Each scene shows the same named points in several views. A view is turned or mirrored, shifted and resized as a whole, has a little noise and may leave points out.
In the rows, zero is written as 128.

Scene 1
View 1
z_581: [123  79 150 132 170 169 111 141 134 154 142 134 182 112 143 125 103 125
 124 130 149 124 126 121 122 113 119 139 120 130 135 103 149 126]
z_366: [118 118 152 130 140 154 121 105 104 149 156 168 113 125 161 123 132 139
 134 134 175 127 155  99 139 134  92 167 106 197 124 115 120  99]
z_754: [131 107 156 143 152 180 115 115 118 156 158 160 152 116 149 112 124 119
 130 142 174 125 142  94 127  94  89 142  92 158 110 108 132 117]
z_161: [ 93  95 133 117 140 135 114 132  97 143 151 115 159 113 164 121 126 174
 123 130 147 117 136 101 131 141 127 157 142 186 141 135 164 113]
z_989: [120  96 151 129 155 163 120 132 127 153 144 147 165 119 147 124 115 137
 122 139 162 125 148 118 124 125 116 152 110 155 129 117 134 102]
z_348: [118  95 158 121 155 145 128 129 132 150 136 159 137 132 150 136 114 140
 126 133 164 128 163 140 130 163 122 175 111 170 146 111 116  81]
z_494: [119 110 150 139 149 158 110 105 106 151 157 164 101 118 163 125 131 125
 146 120 169 130 138  96 146 127  84 161 114 195 124 100 125 123]
z_698: [107 109 136 129 137 160 113 123  95 147 162 128 165 109 159 108 133 159
 121 140 161 116 137  82 127 105 109 145 118 177 119 135 159 116]
z_595: [ 95 100 129 119 137 137 112 127  88 144 155 117 151 110 168 120 131 173
 127 127 148 117 131  93 133 133 121 157 141 191 137 134 166 118]
z_819: [136 113 162 135 151 183 126 121 129 155 149 171 167 123 140 114 122 122
 120 160 184 123 164 107 122  99 100 148  77 147 109 118 118  88]
z_552: [102  87 143 118 152 132 118 134 115 144 140 132 146 120 158 133 116 157
 126 123 148 124 141 124 132 160 132 168 137 177 153 119 145 104]
z_372: [ 95  86 131 121 146 136 109 135  99 146 149 112 158 108 163 125 122 166
 125 118 142 118 124 104 130 139 127 155 150 178 148 126 169 126]
z_346: [116  95 146 131 153 163 115 127 116 152 150 139 164 114 152 119 119 136
 127 131 157 122 136 105 127 113 110 146 116 157 128 116 145 118]
z_255: [136 114 158 131 144 193 133 136 132 154 151 153 224 121 130 103 121 138
  98 183 186 112 177 106 102  79 116 137  64 123  99 142 128  71]
z_437: [127 117 148 144 141 186 109 109 101 156 168 150 161 107 153 102 132 126
 129 145 176 120 135  70 126  73  82 134  92 164  99 118 145 125]
z_175: [135  87 170 129 173 167 127 137 156 155 131 170 157 131 137 134 100 113
 124 138 165 134 159 151 124 144 121 161  96 133 141  95 107  87]
z_427: [113 109 147 131 145 155 112 110 100 150 156 152 121 118 162 122 130 141
 137 127 166 126 141  96 140 128  97 160 119 193 127 113 138 115]
z_254: [101  93 128 114 138 154 118 149 100 145 151  95 229 104 151 107 123 180
 100 159 148 106 140  97 108 103 143 138 123 146 129 157 180 102]
View 2
z_595: [117 124 139 103 162 154 111 136 127 107 131 102 138 139 106 159 116 112
 119 148 125 108 127 127 126 148  95 132 135 139 114 116 113 119]
z_346: [120 119 138 119 155 151 124 130 124 105 135 115 136 124 123 152 126 116
 128 149 131 119 135 149 128 139 109 134 142 127 129 124 125 137]
z_366: [101 125 128 109 139 156 124 145 126  99 121 106 151 123 127 136 112 122
 125 149 123 127 146 135 149 140 111 136 154 134 124  98 113 142]
z_161: [119 124 138 106 163 154 110 135 123 107 131 104 138 139 102 156 123 107
 117 145 125 109 130 126 126 150  95 134 132 140 116 122 116 121]
z_372: [121 122 136 107 165 155 110 132 124 109 134 107 136 136 104 164 124 108
 120 145 127 110 125 129 123 146  86 130 133 141 118 129 116 123]
z_754: [114 121 139 123 146 151 135 131 130 104 133 118 136 116 137 146 117 129
 132 156 131 124 141 159 135 134 125 135 153 118 132 110 124 145]
z_437: [115 119 146 116 148 149 138 131 140 105 136 114 128 123 142 152 107 135
 133 166 132 115 132 162 128 135 135 134 153 113 126 103 122 133]
z_698: [119 121 146 108 160 151 124 134 132 106 133 108 128 134 119 154 115 120
 124 155 128 108 131 144 124 147 118 136 140 126 117 110 120 123]
z_427: [106 124 130 108 145 154 121 140 128 104 126 106 145 125 125 148 110 123
 126 152 124 122 136 136 142 137 103 131 150 135 124 106 111 136]
z_552: [116 123 129 114 157 156 110 135 112 103 127 108 147 128 104 147 132 104
 119 137 125 122 140 127 136 146  85 136 135 144 125 128 119 138]
z_581: [127 117 136 131 159 150 123 120 118 107 143 124 134 116 121 158 137 115
 131 145 133 124 134 156 122 136 103 132 139 125 138 144 132 145]
z_494: [101 125 122 109 137 155 123 140 131 104 126 108 151 118 132 149 106 128
 129 154 125 128 139 140 148 129 100 129 160 136 127 103 109 143]
z_819: [114 119 143 128 147 150 136 133 120  97 127 118 137 117 137 128 130 122
 130 149 131 126 153 161 138 143 139 148 150 114 135 108 132 151]
z_255: [128 114 164 134 160 147 141 128 117  97 131 122 121 125 131 121 143 118
 126 148 136 114 154 169 124 157 164 157 137 101 135 113 146 144]
z_175: [117 120 129 138 146 155 126 129 103  96 129 126 150 108 122 131 150 110
 128 133 131 140 159 153 143 137 107 144 146 128 147 136 136 166]
z_348: [110 124 127 122 146 159 117 139 107  97 121 112 154 119 111 129 138 105
 121 132 124 134 155 133 147 144  99 144 143 139 134 123 125 153]
z_989: [122 120 140 123 158 153 123 131 117 101 132 117 138 125 117 142 134 112
 124 143 129 120 144 146 131 146 113 142 137 128 131 126 130 142]
View 3
z_372: [126  99 102 141 116 141 131 145 116 143 118 112 146 112 118 112 102 162
 120 142 120 161 122 127 133 108 134 102 136 108 155 154 134 112]
z_494: [156 128 105 138 136 145 152 145 128 160 118 147 139 125 114 113  94 146
 146 144  89 128 122 117 140 108 115 119 176 106 152 174 178 101]
z_437: [158 111 114 145 164 141 119 130 144 137 108 166  99 119 114 106 118 124
 134 130 112 128 119 137 148 111 112 128 151 105 159 160 173 112]
z_348: [131 121 104 101 123 133 158 123 114 142 129 124 129 136 119 121  94 150
 122 157 100 152 119 100  96 117 119 108 170 100 133 177 169  99]
z_595: [134 102 109 149 123 142 125 137 120 155 118 116 148 110 114 111  98 158
 115 135 123 154 121 127 140 114 134 103 140 109 157 165 145 110]
z_175: [126 124  97  83 133 129 163 128 121 115 123 140  99 145 126 122 107 138
 133 162  93 148 122 102  85 112 107 116 169  95 128 157 170 101]
z_346: [135 108 104 127 137 139 133 138 128 129 115 139 115 123 120 114 111 143
 128 143 110 146 121 125 125 110 119 117 148 105 151 154 154 110]
z_581: [123 106  95 114 133 136 139 148 126 108 112 140 102 129 127 115 119 143
 135 150 108 152 125 124 115 100 114 117 143 102 148 134 144 112]
z_698: [142 101 115 147 143 141 117 128 130 145 113 136 121 113 115 108 108 140
 117 131 123 145 118 133 142 114 126 113 139 107 158 164 155 112]
z_255: [137 101 121 102 171 125 110  89 139 109 114 162  57 132 115 115 126 108
 101 136 130 145 112 125 100 125 110 121 140  96 139 168 175 114]
z_754: [150 117 109 127 154 139 135 131 137 132 112 161 100 128 118 112 114 128
 137 140 103 130 121 127 131 110 110 126 160 103 151 161 175 108]
z_427: [148 118 108 139 137 142 143 137 126 157 118 138 138 122 113 113  95 146
 135 143 102 136 122 120 139 111 120 115 166 106 151 173 169 103]
z_819: [146 117 113 110 159 132 134 111 134 126 118 161  86 136 116 115 113 119
 124 142 108 134 118 116 109 118 108 123 163  98 142 172 183 106]
z_552: [124 110 103 120 113 137 147 139 111 143 123 111 143 123 121 118  95 160
 121 151 110 161 121 112 113 113 127 102 153 103 144 165 148 105]
z_366: [154 126 111 132 139 142 147 125 125 163 122 140 135 127 112 115  91 142
 132 142  98 132 120 113 130 118 118 115 175 106 147 185 181 100]
z_161: [131 101 112 139 123 139 126 129 117 153 121 113 144 114 114 113  97 157
 109 139 123 159 119 122 130 118 133 101 141 107 152 171 145 110]
z_254: [118  80 114 133 138 134  98 115 124 120 113 121 104 110 118 112 120 143
  91 130 147 170 116 136 121 119 133 104 110 104 153 152 131 120]
z_989: [130 107 106 114 138 133 135 126 123 128 120 134 109 129 120 117 109 141
 119 146 114 152 119 118 111 113 119 112 148 100 145 159 158 110]
View 4
z_581: [132 125 117  90 169 159 129 115 151 140 178 170 151 152 112 145 119  99
 135 123 148 154 130  62 113 102 127  97 136 115 142 129 119 174]
z_989: [152 141 119  96 167 142 139 110 147 164 157 152 145 152 134 144 134 107
 138 140 148 148 130  74 121  99 123  90 141 118 129 117 119 168]
z_819: [164 143 119  95 177 148 137 123 157 164 150 149 114 163 157 151 152 127
 147 125 153 139 147  86 133  84 145  77 137 104 116 132 142 213]
z_161: [150 137 114 102 149 123 134  85 136 180 159 132 163 134 118 136 132 105
 135 165 149 148 122  72 110 102 113 120 143 137 137 104 105 112]
z_175: [148 171 119  91 186 164 133 135 166 163 141 170 146 153 151 154 133 107
 131 117 139 148 124  64 123  89 121  44 132  98 144 129 127 199]
z_346: [145 127 114  96 160 143 127 104 151 162 168 147 143 149 124 146 133 115
 139 139 147 144 134  73 116  95 137 108 133 120 138 125 127 160]
z_372: [141 131 114 101 149 132 128  88 138 172 165 141 171 132 108 136 122 102
 135 157 147 150 118  66 104 105 111 122 139 137 149 107 103 111]
z_437: [153  98 111 102 155 137 117  97 155 164 174 131 111 157 128 146 152 142
 155 135 161 132 156  89 120  86 167 136 133 122 125 136 152 182]
z_494: [150 143 100 110 158 137  93  97 178 200 141 126 142 139 139 156 145 149
 148 138 149 134 132  77 101  83 149 108 117 121 171 132 154 147]
z_254: [157 109 129  90 152 125 169  92 107 141 187 149 143 153 111 126 129  83
 138 165 158 154 135  78 133 111 116 132 162 135  87 103  90 145]
z_754: [151 119 112 100 163 146 118 110 162 167 163 141 120 155 136 151 146 136
 149 129 155 137 146  81 118  85 155 107 130 113 137 136 149 188]
z_255: [174 125 132  88 177 141 168 122 130 142 166 153  97 174 157 140 155 108
 147 135 160 140 159  92 155  90 146  92 156 108  70 124 128 227]
z_348: [159 180 114 100 175 141 131 117 162 191 127 147 159 140 155 153 138 115
 130 140 141 146 118  69 116  88 111  59 133 111 147 114 120 161]
z_552: [148 161 113 100 160 136 128 102 151 181 146 145 173 135 130 145 128 104
 130 153 141 151 113  64 107  99 106  88 136 123 152 109 108 128]
z_427: [154 141 105 108 153 132 107  96 165 193 145 127 146 139 135 149 143 139
 144 145 150 136 132  79 106  86 138 110 127 125 156 122 139 141]
z_595: [151 131 111 106 144 122 127  83 137 183 159 126 161 135 116 138 133 114
 139 165 150 145 125  75 107 100 120 130 139 137 141 107 113 109]
z_698: [155 114 115 102 150 125 130  88 138 171 168 128 136 147 121 137 144 119
 146 156 158 140 139  82 117  97 140 134 141 133 124 117 123 141]
z_366: [164 152 104 109 159 130 110 100 168 202 132 121 138 142 153 153 153 146
 146 145 152 134 134  83 111  80 141  97 124 120 153 123 147 151]
View 5
z_427: [163 120 144 104 149 160 105 127 142 185 115 167 143 153 119 132 114 146
  89 119 116 128  97 127 172 107  82 125 117 108 112 111 147 124]
z_552: [144 120 150 101 150 133  82 122 138 162 116 186 134 135 122 126 108 128
 112  95 150 112 123  91 172 106  72 149 126 125 103 106 134 121]
z_698: [136 113 117 100 160 159  95 116 128 155 115 153 125 163 131 116 112 124
 112 112 124 133  94 121 148 134  82 118 111  94 126 111 157 122]
z_819: [120 141 148 105 144 160 100  90 136 158 135 157 148 179 154 153 152 143
  96 174 129 131  92 126 150 102 120 109 105 110  92 103 156 103]
z_372: [146 103 130 103 157 137  84 123 123 154 117 176 119 139 116 117  95 112
 116  79 137 113 118  93 159 130  61 143 121 108 125 112 146 127]
z_581: [135 108 151 118 141 141  89  90 102 142 155 182 132 156 125 167 129 106
 106 124 117  89 127  87 147 116  78 131 111 102 108 111 164 110]
z_595: [147 109 122  97 161 147  88 131 134 163 106 165 122 144 120 106  95 123
 114  85 133 128 107 109 163 131  66 137 121 106 125 110 146 129]
z_437: [142 115 123 107 153 178 108 102 119 163 131 141 134 182 135 141 132 133
  91 151  95 134  79 142 144 130  98  95 101  82 123 116 174 116]
z_348: [137 141 167 101 139 132  86 114 151 172 122 190 149 141 135 142 130 146
 103 130 153 116 119 100 178  83  96 144 125 138  83  98 127 112]
z_254: [ 96 111 100  93 167 137  69  94 116 113 120 150 104 163 149 108 110  96
 145 106 158 133 110  91 122 153  84 128 111  99 128 107 160 117]
z_161: [141 110 125  97 160 140  83 126 134 155 106 169 123 142 124 109  98 121
 119  84 145 124 111 100 160 128  68 141 121 110 121 109 143 127]
z_989: [124 126 145 104 147 142  88 100 129 150 130 171 134 157 139 141 128 126
 112 130 142 116 113 103 152 112  92 129 113 114 103 107 150 111]
z_494: [174 122 153 109 145 165 112 130 143 197 119 173 152 154 113 142 121 154
  76 124 103 122  93 135 182  99  83 120 117 105 108 114 147 122]
z_346: [138 115 139 107 149 150  94 104 121 155 133 167 132 160 128 144 124 124
 105 126 124 114 106 109 153 118  84 124 112 102 112 112 157 115]
z_255: [ 81 147 126  97 151 156  86  67 128 125 137 140 135 195 178 141 160 126
 123 186 149 143  90 121 122 121 133 101  99 104  94  98 164  98]
z_366: [160 133 149 102 147 161 105 129 155 191 109 168 153 155 126 129 122 157
  86 131 122 135  91 135 179  97  94 124 119 114 101 109 140 120]
z_754: [141 123 142 108 146 168 106  99 125 166 136 159 143 174 136 153 140 138
  89 152 104 124  92 130 153 113 101 107 107  98 109 112 164 112]
View 6
z_175: [124 140 125 109 115 111 146 103  89 103  93 120  77 108 130 127 106 102
 146 134 100 106 124 113 144 126 107 123 114 125 125 140 133 144]
z_595: [ 90 117 126 106 153 113 128 101 147 127 138 108 117 112 145 153 125  94
 157 153 152 108 123 138 125 128 128 135 119 134 104 139 117 118]
z_254: [102 136 140 119 150 124 167 120 149 114 112 107 127  82 154 132 153 105
 156 162 142  99 131 150 115 135 136 147  88 141  92 127 128 102]
z_698: [100 117 124 109 149 111 136 107 151 126 123 108 128 105 139 149 127 104
 155 149 136 110 117 130 123 134 139 139 116 139 112 140 128 112]
z_366: [ 98 112 105  98 147 110 114 101 128 126 129 117 110 122 125 144 102  97
 147 137 123 121 120 114 135 123 122 123 137 138 125 157 129 137]
z_255: [124 136 114 113 137 125 164 134 127 107  80 121 133  81 123 108 129 121
 140 143  84 120 122 113 123 136 135 136 102 154 127 155 158 119]
z_161: [ 90 124 131 107 152 115 134 100 139 123 137 109 108 109 148 149 130  92
 157 156 155 103 129 145 127 126 123 136 112 131  98 133 112 120]
z_372: [ 94 125 138 109 144 110 138  96 138 124 135 106 100 112 152 157 129  91
 162 154 159  97 125 144 130 129 124 137 112 125  97 125 109 118]
z_989: [110 133 128 111 134 114 148 108 122 113 109 115 103 103 139 136 121 101
 152 145 122 106 125 126 133 129 122 132 111 134 115 138 129 126]
z_552: [ 96 129 129 106 140 114 133  98 115 116 130 114  86 115 145 144 120  87
 154 149 145 100 133 139 137 122 110 127 117 126 102 134 111 134]
z_819: [120 126 113 109 133 114 142 116 122 113  93 119 119 100 121 128 113 113
 142 137  94 120 116 107 130 132 129 129 119 144 132 155 148 130]
z_346: [111 124 131 111 132 108 141 100 131 120 112 109 109 107 139 149 120 104
 156 143 126 107 116 124 132 133 129 135 114 130 118 136 129 121]
z_348: [103 133 115 102 137 117 130 103  98 110 118 122  82 115 134 129 109  90
 146 141 120 108 134 124 141 117 102 119 122 128 115 146 124 145]
z_427: [ 98 112 115 102 144 106 117  97 134 128 131 113 110 121 132 155 108  95
 151 140 133 114 116 120 133 128 126 129 132 131 121 147 125 130]

In a view up to two points have been moved. Name them for each view, in the order of its rows, or write -.
view 1 => z_989
view 2 => -
view 3 => z_161
view 4 => z_819
view 5 => z_581
view 6 => z_595, z_255

Scene 2
View 1
z_978: [166 155  91 119 125 115 156 160 107 136 136 135 124 145 105 137 157 111
 117 125 155 131 146 102 113 104 146 121 138  81 162 132 101  88]
z_198: [ 74 171 169 139 108 138 156 156 155 142 130 116 110 102 138  74 191 148
 178 162  94 113 167 103 137 101 107 151 158  68 167 102 157 136]
z_485: [139 163 110 128 122 117 162 160 127 136 140 130 122 129 108 114 168 122
 137 135 132 124 150  96 117 104 126 138 151  76 165 123 123 106]
z_904: [106 157 148 132 108 113 151 158 151 134 137 118 129 110  91  77 190 115
 158 128 105 114 124  77 126 113  71 199 205  70 179 108 133 130]
z_141: [120 193 129 145 128 102 191 158 166 132 155 124 123 102  90  74 185 131
 168 138 101 127 148  65 115 110  87 178 190  73 162 123 152 145]
z_462: [125 160 136 143 126 122 154 162 140 122 146 131 108 148 132 110 187 138
 130 140 142 147 171 109 145  99 133 111 123  79 144 128 114 116]
z_836: [177 171  64 112 128 122 171 158  92 148 130 139 127 138 113 152 136 111
 125 135 153 121 161 110  93  99 174  93 117  80 165 133 114  77]
z_987: [113 178 138 142 123 116 175 158 154 132 146 125 116 114 112  85 185 135
 160 143 112 128 159  87 128 105 105 153 164  74 159 117 143 132]
z_654: [113 172 123 126 111 139 164 157 122 152 122 126 120 110 137 111 162 134
 162 160 115 107 170 114 115  96 146 117 132  69 171 112 147 105]
z_867: [ 96 183 166 164 130 102 177 158 191 115 164 123 114 115 102  54 213 146
 166 136 102 145 155  69 149 111  67 183 189  74 148 123 147 163]
z_313: [104 127 154 116  92 129 119 160 126 139 121 117 125 126 109 101 184 109
 140 127 123 108 125 103 137 109  97 171 179  70 181 101 109 103]
z_706: [136 193 109 138 133 105 190 157 148 134 151 130 121 113 101  96 170 129
 158 139 115 127 157  78 108 107 115 150 166  75 161 126 144 127]
z_856: [122 188 119 129 118 108 188 157 150 147 142 121 133  85  83  76 170 116
 180 139  88 102 132  63  94 113  80 200 211  68 184 112 159 133]
View 2
z_867: [149 119 106 149 127  94  30 177 139 144 108 123 116 149 113 185 114 134
 103 125 132  64 111 128 123 105 108 107 150 130 103 151 120  97]
z_485: [144 125 119 149 136 112  92 151 122 125 137 130 131 114 119 120 129 132
 142 123 135  99 118 140 112 118 147 123 140 140 109 121 132 128]
z_706: [149 124 101 148 139 102  65 147 124 130 133 130 132 122 120 136 128 144
 126 124 144  88 116 143 117 114 135 119 153 133  80 135 141 124]
z_462: [132 111 116 140 140  99  90 147 129 130 133 128 140 124 136 123 130 115
 145 127 134  94 125 124 124 109 148 135 141 161 136 128 112 102]
z_141: [153 128 104 152 132 102  47 166 129 136 122 129 120 131 108 162 121 148
 109 122 140  79 110 143 118 113 121 107 153 122  78 143 140 121]
z_836: [146 124 111 151 152 117 122 129 116 115 160 133 149  94 138  75 142 130
 170 130 150 120 126 147 114 115 177 143 140 154  99 116 141 140]
z_198: [117 117 115 126 119  88  67 142 116 137 113 141 130 143 105 149 124 144
  90 103 116  74 117 128 126 132 109 107 151 137 125 116 122 110]
View 3
z_836: [ 98 111  82 131 136 125 114 111 129 165 158 140 115 194 148  96 123 174
  93 128 135 151 116 119 105 110 134  66 157 131 100  92 141 143]
z_867: [127 121 165 155  79 132 156 121  97  73 167  78 149 124 117 110 182 153
 113 127  91 131 171 116 140 164 185 175 127 111 153  46 179  93]
z_978: [104 114 108 133 122 124 130 110 126 140 155 121 109 170 147 121 137 171
 106 127 124 148 115 124 113 118 152  82 147 122 106  90 145 149]
z_856: [154 118 114 123  97 126 149 111  68 121 185 121 117 138 108  88 195 160
  83 115  73 103 136 121 101 182 160 178 158 115 133  68 187 112]
z_904: [142 131 132 135  95 129 165 108  89 101 166  97 103 120 123 121 181 153
 109 114  72 107 132 128 109 175 171 170 147 110 139  71 175 131]
z_706: [125 112 119 136 103 128 135 115  99 123 172 115 138 159 122  87 166 162
  91 124 105 130 149 115 118 150 157 139 146 121 129  63 171 107]
z_987: [119 129 128 147 102 134 148 114 104 108 161  98 132 148 127  94 160 154
 105 124 100 125 157 117 120 158 160 148 143 116 144  61 166 110]
z_654: [108 148  95 151 128 142 141 108 117 139 145 113 120 173 143  71 127 150
 101 117 112 116 156 112 103 152 129 123 160 119 144  69 149 123]
z_141: [138 115 132 137  91 128 147 116  84 106 179 106 139 140 110  90 186 161
  93 122  88 121 154 118 120 165 168 165 142 115 137  55 183  99]
z_485: [113 125 115 139 114 128 139 111 115 127 158 111 116 159 139 107 149 162
 103 124 110 135 132 121 113 139 154 116 148 120 124  78 153 132]
z_313: [124 145 126 145 108 136 168 104 109 103 147  91  89 130 142 129 151 149
 125 113  80 109 126 129 107 166 160 145 149 112 144  80 156 152]
View 4
z_198: [173 117 108 138 173 167  99 113 128 131 168 124 158 118 125 155 112 129
 108 124 119 102  94 112 171 138 181 111 118 170 125 101 132 126]
z_904: [172 113  79 128 163 140 126  88 141 161 135  93 125 109 104 146 110 117
  84 119  69  90  80 126 162 128 152 109 136 140 116 126 157 135]
z_462: [163  84 114 160 134 150 107 107  99  96 147 105 127  91 145 118 110 134
 108 121 151 134 105  80 148 128 124 112 167 160 105 133 117 122]
z_978: [152 102 101 151 101 111 143  93  86 113 131  91 108  97 177 142 135 123
 113 129 123 133 107  79 129 132  99 125 177 161  90 163 109 115]
z_313: [174 119  74 119 133 141 122  92 118 144 135  97 102 109 120 137 120 130
 104 127  88 104  78 121 164 135 142  97 136 149 106 124 140 130]
z_836: [142 112 116 160  91 100 150  98  70 105 140 101 116 106 210 165 149 123
 124 134 137 140 119  63 123 137  97 141 182 180  86 171  90 104]
z_141: [159 104 117 158 185 133 129  92 149 153 149  98 170 108 123 164 100 102
  77 112  84  94 105 108 143 119 154 142 151 144 130 140 150 127]
z_856: [157 130 103 143 177 119 146  87 148 176 147 100 161 124 131 191 117  98
  81 118  56  79  99 121 145 127 160 145 138 151 127 142 151 125]
z_987: [163 102 114 155 165 143 116  99 129 132 151 105 152 107 132 150 107 119
  94 116 110 107 103 100 150 125 151 127 149 156 120 130 139 126]
z_654: [158 124 115 144 136 140 121 111 100 117 162 124 142 121 172 170 137 127
 121 133 132 118 105  90 154 142 152 126 137 186 109 125 107 111]
z_867: [169  85 114 159 201 160 105 100 159 143 151  97 171  95  90 132  81 110
  70 104  98  93  97 111 157 114 164 122 150 133 138 121 163 140]
z_706: [154 102 123 165 162 127 132  98 127 136 150 100 161 105 149 165 115 106
  91 117 107 105 111  93 135 126 141 142 159 157 122 148 131 122]

In a view up to two points have been moved. Name them for each view, in the order of its rows, or write -.
view 1 => z_313
view 2 => z_836
view 3 => z_867
view 4 => z_904
